Each row is a point on a tangle of strands that fork and nearly touch. The rows are in no order.
(in the rows, 128 means zero)
Two points are linked if the straight distance between their rows is under 98.1. Some points are linked to none.
z966: [151 168 110 105 154 148 147  96  65  70 122 142 160 171 124 169 156 125
  78  86  91 176 159 137 141]
z993: [126 117 102 121  90 167 121 147 128 141 125 108 115 123 162  95  82 144
 183 151 152  81 133 155 152]
z457: [110 161 196  63 155 152 158 112  87  84 176  93 147 153 108  74 118 169
 103 142 132 120 125  78 141]
z303: [125  87  87 135 122 140 128 132 138 166  96 130 116 100 170 169 117 117
 160 117 137 108 153 166 119]
z336: [146 134 170 174 151  71 149 187 191 137 167 102 115 151  86 138 149 139
 104  87 127 174  67 125  86]
z715: [134  86  56 167 132 101 127 159 160 154  81 137  95  83 132 162 141 111
 134 108 122 154 132 154  82]
z849: [121 137 155 103 115 141 112  98 106 121 137 132 127 125 121  56  96 137
 130 161 131  98 143 104 168]
z839: [118 132 151  96 148 143 176 140  99  96 146  91 144 177 144 222 143 161
  91  66 154 165 128 145 100]
z301: [152 127  91 123 145 133  94  90 125 141 100 160 136 103 138  92 112 102
 148 156  96  94 164 120 159]
z220: [177 158  58 157 186  92 121 116 118 123 117 155 132 120 101 140 163  96
 130 107  45 165 150 113 122]
z187: [ 90  78 114 155  59 142 129 172 151 168 100 124  91 109 158 143 113 119
 137 142 177 115 119 180 109]
z481: [ 75 116 185 108  65 161 124 142 118 130 147 104 113 121 151  89  99 155
 146 169 185  81 105 127 151]
z644: [159 160  95 127 168 132 151 106  87  87 118 143 151 155 125 192 162 121
 102  72  82 179 156 143 117]
z515: [109 148 149  73 173 154 159  82  73  93 135 140 176 142 158 213 158 143
 124  98 111 143 154 105 126]
z222: [106 125 193  94 179 112 129  63 119 127 135 156 161  94 136 121 139 130
 146 161  95  88 140  44 144]
z804: [112 152 131  83  92 186 137 131  77  94 151  96 122 151 142  81  88 169
 152 137 157 103 140 136 160]
z431: [138 150 138 116 114 147 131 142 108 103 157  98 127 170 114 106 111 145
 108 116 150 141 124 135 136]
z279: [139  86  65 166 135 112 135 181 185 161  89 117  92  81 145 150 129 124
 163  98 122 133 123 157  78]
z940: [133 140 172 115 116 120 109 112 136 131 141 137 127 119 101  31 104 134
 131 166 115  99 121  95 166]
z802: [108 116 153 105 169 113 109  59 116 147 105 170 170  88 150 148 134 107
 149 152  94  85 153  62 153]
z569: [106 111 138 153 155  95 150 127 133 144 109 146 147 131 136 241 148 115
 103  77 124 166 132 111  80]
z605: [114 139 150  76 161 159 169 112  83  88 144 114 157 155 156 217 147 158
 112  91 136 151 145 135 120]
z996: [158 149 105 133 133 130 120 133 120 114 142 120 119 150 104  94 119 127
 125 123 112 144 134 136 136]
z864: [102 101 154 150  55 130 122 167 169 158 120 121 101 115 140 111 113 127
 143 158 174 103  89 160 117]
z102: [124 163 165  70 140 156 143  99  66  76 155 110 154 165 118 105 122 154
  78 127 132 138 148 105 154]
z104: [ 78 116 157 114  80 156 112  96  76 118 121 140 129 155 138 146 125 112
  55 142 181 140 150 136 143]
z466: [124 125  92 136  99 128  84  86  92 125  95 171 120 123 115  91 133  91
  80 174 123 140 165 127 150]
z987: [152 117  67 131 154 143 134 116 124 143  89 143 130 106 161 175 125 117
 171 103 103 118 166 157 118]
z295: [103 130 148 100 171 114 125  58  97 137 112 173 182 109 151 198 148 112
 140 121  98 119 151  66 131]
z964: [147 140 114  87 154 164 139 114 109 115 139 112 131 127 156 131 109 151
 183 113 119 100 142 136 137]
z574: [105 116 146 145 137 105 134 113 118 133 118 149 139 144 128 205 149 109
  82 105 139 160 137 114 106]
z965: [110 149 194  83 136 147 159 156 112  86 188  72 147 185 107 118 125 181
  91 112 168 133  93 109 123]
z632: [145 111 113 155 111 104  95 121 161 146 109 156 119 106 108  78 136  96
 126 174 108 121 124 127 138]
z539: [154 132  93 138 135 120 109 116 127 128 118 142 122 125 116 101 124 110
 136 140  97 125 150 128 135]
z955: [102 150 203  73 148 159 162 143 115  94 194  79 143 153 116  86 117 188
 129 135 161 113  96  90 127]
z126: [168 146  32 153 160 109 134 133 108 110 106 140 105 122 104 146 163 105
 107 101  77 193 144 150 112]
z494: [149 181 161 143 157 110 142 181 158 110 209  75 140 176  77  74 127 167
 125  95 126 146  69 127 125]
z600: [146 116 140 174 153  77 137 168 193 147 137 122 110 123 101 154 146 125
 128  94 115 162  99 123  81]
z979: [133 140  76 117  98 172 132 109  62  99 102 138 121 159 136 153 134 120
  79 113 144 168 170 171 136]
z530: [162 151  54 154 146  95 124 139 112 111 127 133 102 138  83 120 163 106
  79 118  95 199 134 137 125]
z961: [108 124 176 121 107 144 152 181 172 139 172  75 120 129 144 106 100 183
 203 127 179  85  70 130 123]
z341: [116 102  75 157  96 116 116 125 102 122  92 149 100 119 113 153 154  93
  61 139 151 186 143 151 105]
z213: [156 143  32 129  86 176 123 146  81 105 105 121 105 140 133  90 107 132
 144 133 129 135 154 182 141]
z806: [127 128 198 124 132 113 129 140 177 136 168 111 131 125 116  99 119 147
 156 135 140 105  83 105 126]
z701: [132 104  99 141  91 149 112 149 160 159 106 120 117  99 154  94  93 120
 177 161 144  78 124 155 147]
z480: [144 137  94 168 153  73 128 130 127 119 123 144 121 145  83 153 173 102
  57 116  97 205 127 111 112]
z89: [ 88 115 185 106  92 161 142 162 146 135 166  86 118 121 163 102 100 177
 187 153 189  76  82 129 135]
z649: [147 127  97 173 100 111 133 194 171 137 136 105  96 129  98  81 126 138
 152 127 140 139  86 158 110]
z508: [124 100  57 140  85 136  92 104 102 135  81 162 111 108 129 107 133  86
  99 169 140 132 165 154 137]
z950: [148 140  42 138  93 158 127 138  84 100 106 125 102 146 118 109 127 119
 105 127 132 168 157 171 130]
z412: [122 140 170  90 143 144 167 148 104  91 170  76 149 189 127 174 136 175
  92  92 160 151 108 134 112]
z208: [143 166 133  83 155 156 147  96  63  64 140 124 161 175 121 146 139 144
  80  99 102 155 150 130 149]
z819: [165 134  73 148 182 116 156 152 133 126 111 127 116 124 138 200 145 133
 153  50  85 163 144 146  78]
z856: [135 121 147 146 108 132 146 190 195 149 154  88 111 121 133 101  95 162
 208 119 162  87  73 147 119]
z161: [ 99 132 145  86 171 133 143  76  87 125 122 154 180 125 160 225 157 129
 139 103 110 134 150  92 118]
z463: [107  90  81 145  95 135  97 100 120 158  73 165 118  94 148 142 137  82
 113 164 142 116 162 155 127]
z782: [129 141 104  95 141 164 126  76  74 114 104 155 149 128 158 177 133 125
 137 114 115 129 176 138 144]
z255: [132 116 125  99 136 150 106  89 129 153 107 140 135  85 165  89  96 122
 171 169 116  60 155 112 173]
z474: [ 83 110 146 124  55 160 115 129 107 135 123 128 109 135 148 110 102 126
 117 160 186 102 127 148 149]
z12: [151 182 140 123 139 133 141 167 119  93 186  77 137 183  89  80 119 159
 112  97 130 144  97 135 139]
z30: [116 123 149 158  77 122 122 161 138 124 137 115 109 155 102 107 127 123
  83 141 166 159 100 140 118]
z337: [141 121 129 172 145  67 121 140 163 139 126 149 117 128  91 148 161 102
  92 120 107 175 116 112 100]
z797: [131 106 186 135 139 104 127 133 189 158 143 126 127 105 137 128 121 135
 171 142 133  92  90 111 124]
z836: [119 135 145 124 117 118  89  77  98 123 109 174 135 121 109  85 123  99
  80 169 112 127 161  96 160]
z606: [150 126 137 156  97  94  91 136 185 155 118 152 111 103 107  45 131 106
 131 188 105 113  97 125 141]
z975: [166 104  71 173 165 100 136 182 197 162 113 116 100  88 126 133 130 125
 183  94  92 128 112 148  86]
z280: [159 157  94 142 183 111 157 128 112 106 121 138 143 144 123 203 157 122
 119  59  72 176 141 123  97]
z946: [126 127  75 125  75 177 119 146  99 126 115 116 111 135 152 105  93 136
 158 140 156 105 149 170 145]
z999: [133 100 183 143 159  77 120 120 206 171 115 152 145  89 141 158 137 109
 169 143  96  87  96  92 117]
z660: [114 118 207  96 167 111 125  93 146 130 150 131 144 100 134  97 128 141
 152 159 113  86 116  61 138]
z663: [184 158  77 163 164 111 112 166 179 149 161 106 116 113  98  51 118 134
 187 126  75 106 102 143 139]
z265: [106 129 231  89 147 124 145 104 148 129 166 114 139  98 128  58 123 160
 150 175 129  78 100  63 138]
z678: [152 121 132 169 122 102 139 196 206 156 144 103 103 120 108  93 119 145
 178 111 135 124  75 150 101]
z157: [ 79 115 164 124  54 154 106 114  97 124 124 138 114 143 131 109 114 116
  76 165 183 122 131 136 150]
z193: [103  75  92 148  93 137 127 158 157 175  89 129 101  93 170 160 115 113
 155 133 154 104 136 177 111]
z863: [138 144 151  99 182 120 130  98 127 116 145 135 152 124 130 154 131 133
 158 116  95 116 140  86 132]
z891: [ 72 113 195 110 104 126 114  90  92 119 129 143 140 154 129 178 144 111
  47 142 173 140 138 110 131]
z868: [105  99 128 101 128 147 101  82 122 169  96 153 139  84 179 137 116 104
 157 163 133  72 157 123 165]
z650: [150 165 146 176 152  87 139 188 184 131 189  87 118 159  74  87 142 145
 119  97 119 167  62 136 111]
z100: [ 88  91 131 120 110 136 102  81 110 169  93 168 136  98 164 168 134  95
 123 151 146  95 163 134 143]
z537: [126 110 104 153 163 109 151 143 148 147 103 136 126 115 147 218 136 126
 145  66 114 154 140 134  75]
z564: [182 136  86 173 173  92 127 171 193 155 146 110 111 105 100  92 133 125
 183 109  78 121 103 140 109]
z582: [147 150  93 115 161 125 106  60  83 119  94 187 164 117 132 133 138  99
 122 134  73 127 179  97 157]
z386: [133  90 138 142 145 101 111 117 194 181  91 152 140  66 163 153 127  96
 174 159 106  72 122 117 137]
z901: [137 171 113 110 101 174 132 157  95  96 155  88 124 154 126  57  87 169
 169 128 146  99 127 143 157]
z385: [145  95 107 143 118 129 105 134 180 170  92 135 123  78 153 103 108 105
 174 173 118  73 128 140 146]
z20: [123 123 143 158  72 126 123 170 161 138 135 114 108 134 116  86 113 134
 139 151 162 119  91 150 126]
z430: [142 136  90 103 163 147 129  82  99 132  98 157 158 111 163 182 135 121
 167 108  95 117 172 133 142]
z892: [ 72 100 193 132 110 109 127 107 116 135 128 145 140 147 134 211 150 105
  56 122 170 147 129 113 110]
z708: [106 108 107 152  74 125 108 119 102 122 103 151 104 141 108 130 147  90
  41 155 167 175 142 149 122]
z32: [118  92  71 163 111 109 127 144 131 138  83 144  94 102 125 167 148 100
  95 119 140 172 138 155  86]
z859: [147 132 170 141 113 105 104 132 188 154 134 137 119 105 111  37 114 127
 156 170 112  91  92 113 153]
z25: [130 160 120 141  85 156 129 185 126 109 151  93 115 148 116  53  89 165
 170 135 164  99 109 150 151]
z712: [121 126 221 132 132  95 141 151 181 132 170 108 131 150 105 144 139 145
 117 116 152 136  75 107 104]
z485: [140 145 200 140 164  84 146 158 174 121 182  98 141 166  86 144 144 143
 101  95 130 156  80 107 105]
z509: [156 151  86 135 173 100 108  77 104 127 102 180 160 123 113 141 150  89
 121 124  61 142 163  96 139]
z205: [120 117 148 155  93 108 120 133 132 121 128 134 115 155  98 128 147 109
  51 144 154 176 115 128 118]
z189: [114 150 154  70 120 172 148 103  76 100 151 104 133 128 132  47  95 166
 150 156 134  90 150 100 165]
z971: [114 142 117  82 114 180 136  88  53  97 116 136 147 153 156 168 130 136
  97 113 145 144 173 156 143]

Follow the links from the first point to the second, and from the first to the third. Name the last point that the two ways share.
z806 / z606 / z509 => z336
z189 / z255 / z431 => z539
z715 / z187 / z481 => z20
z104 / z187 / z32 => z20
z220 / z606 / z797 => z336
z859 / z836 / z431 => z539

A fork is a point with three links. Follow the links from the first point to the second and name the forks in between, in order.
z891 / z30 => z20
z606 / z12 => z539
z126 / z386 => z336
z485 / z859 => z336 > z539
z849 / z806 => z539 > z336

Name the points in between on the shortest way along the links from the first point to the second, in order.
z412 / z574 => z965 > z955 > z457 > z102 > z208 > z966 > z644 > z280 > z819 > z537 > z569
z632 / z494 => z539 > z996 > z431 > z12
z993 / z480 => z701 > z385 > z386 > z999 > z797 > z806 > z712 > z485 > z336 > z600 > z337
z856 / z341 => z678 > z649 > z20 > z30 > z205 > z708
z508 / z336 => z463 > z100 > z868 > z255 > z301 > z539 > z996 > z431 > z12 > z494 > z650
z193 / z564 => z187 > z864 > z20 > z30 > z205 > z708 > z341 > z32 > z715 > z279 > z975
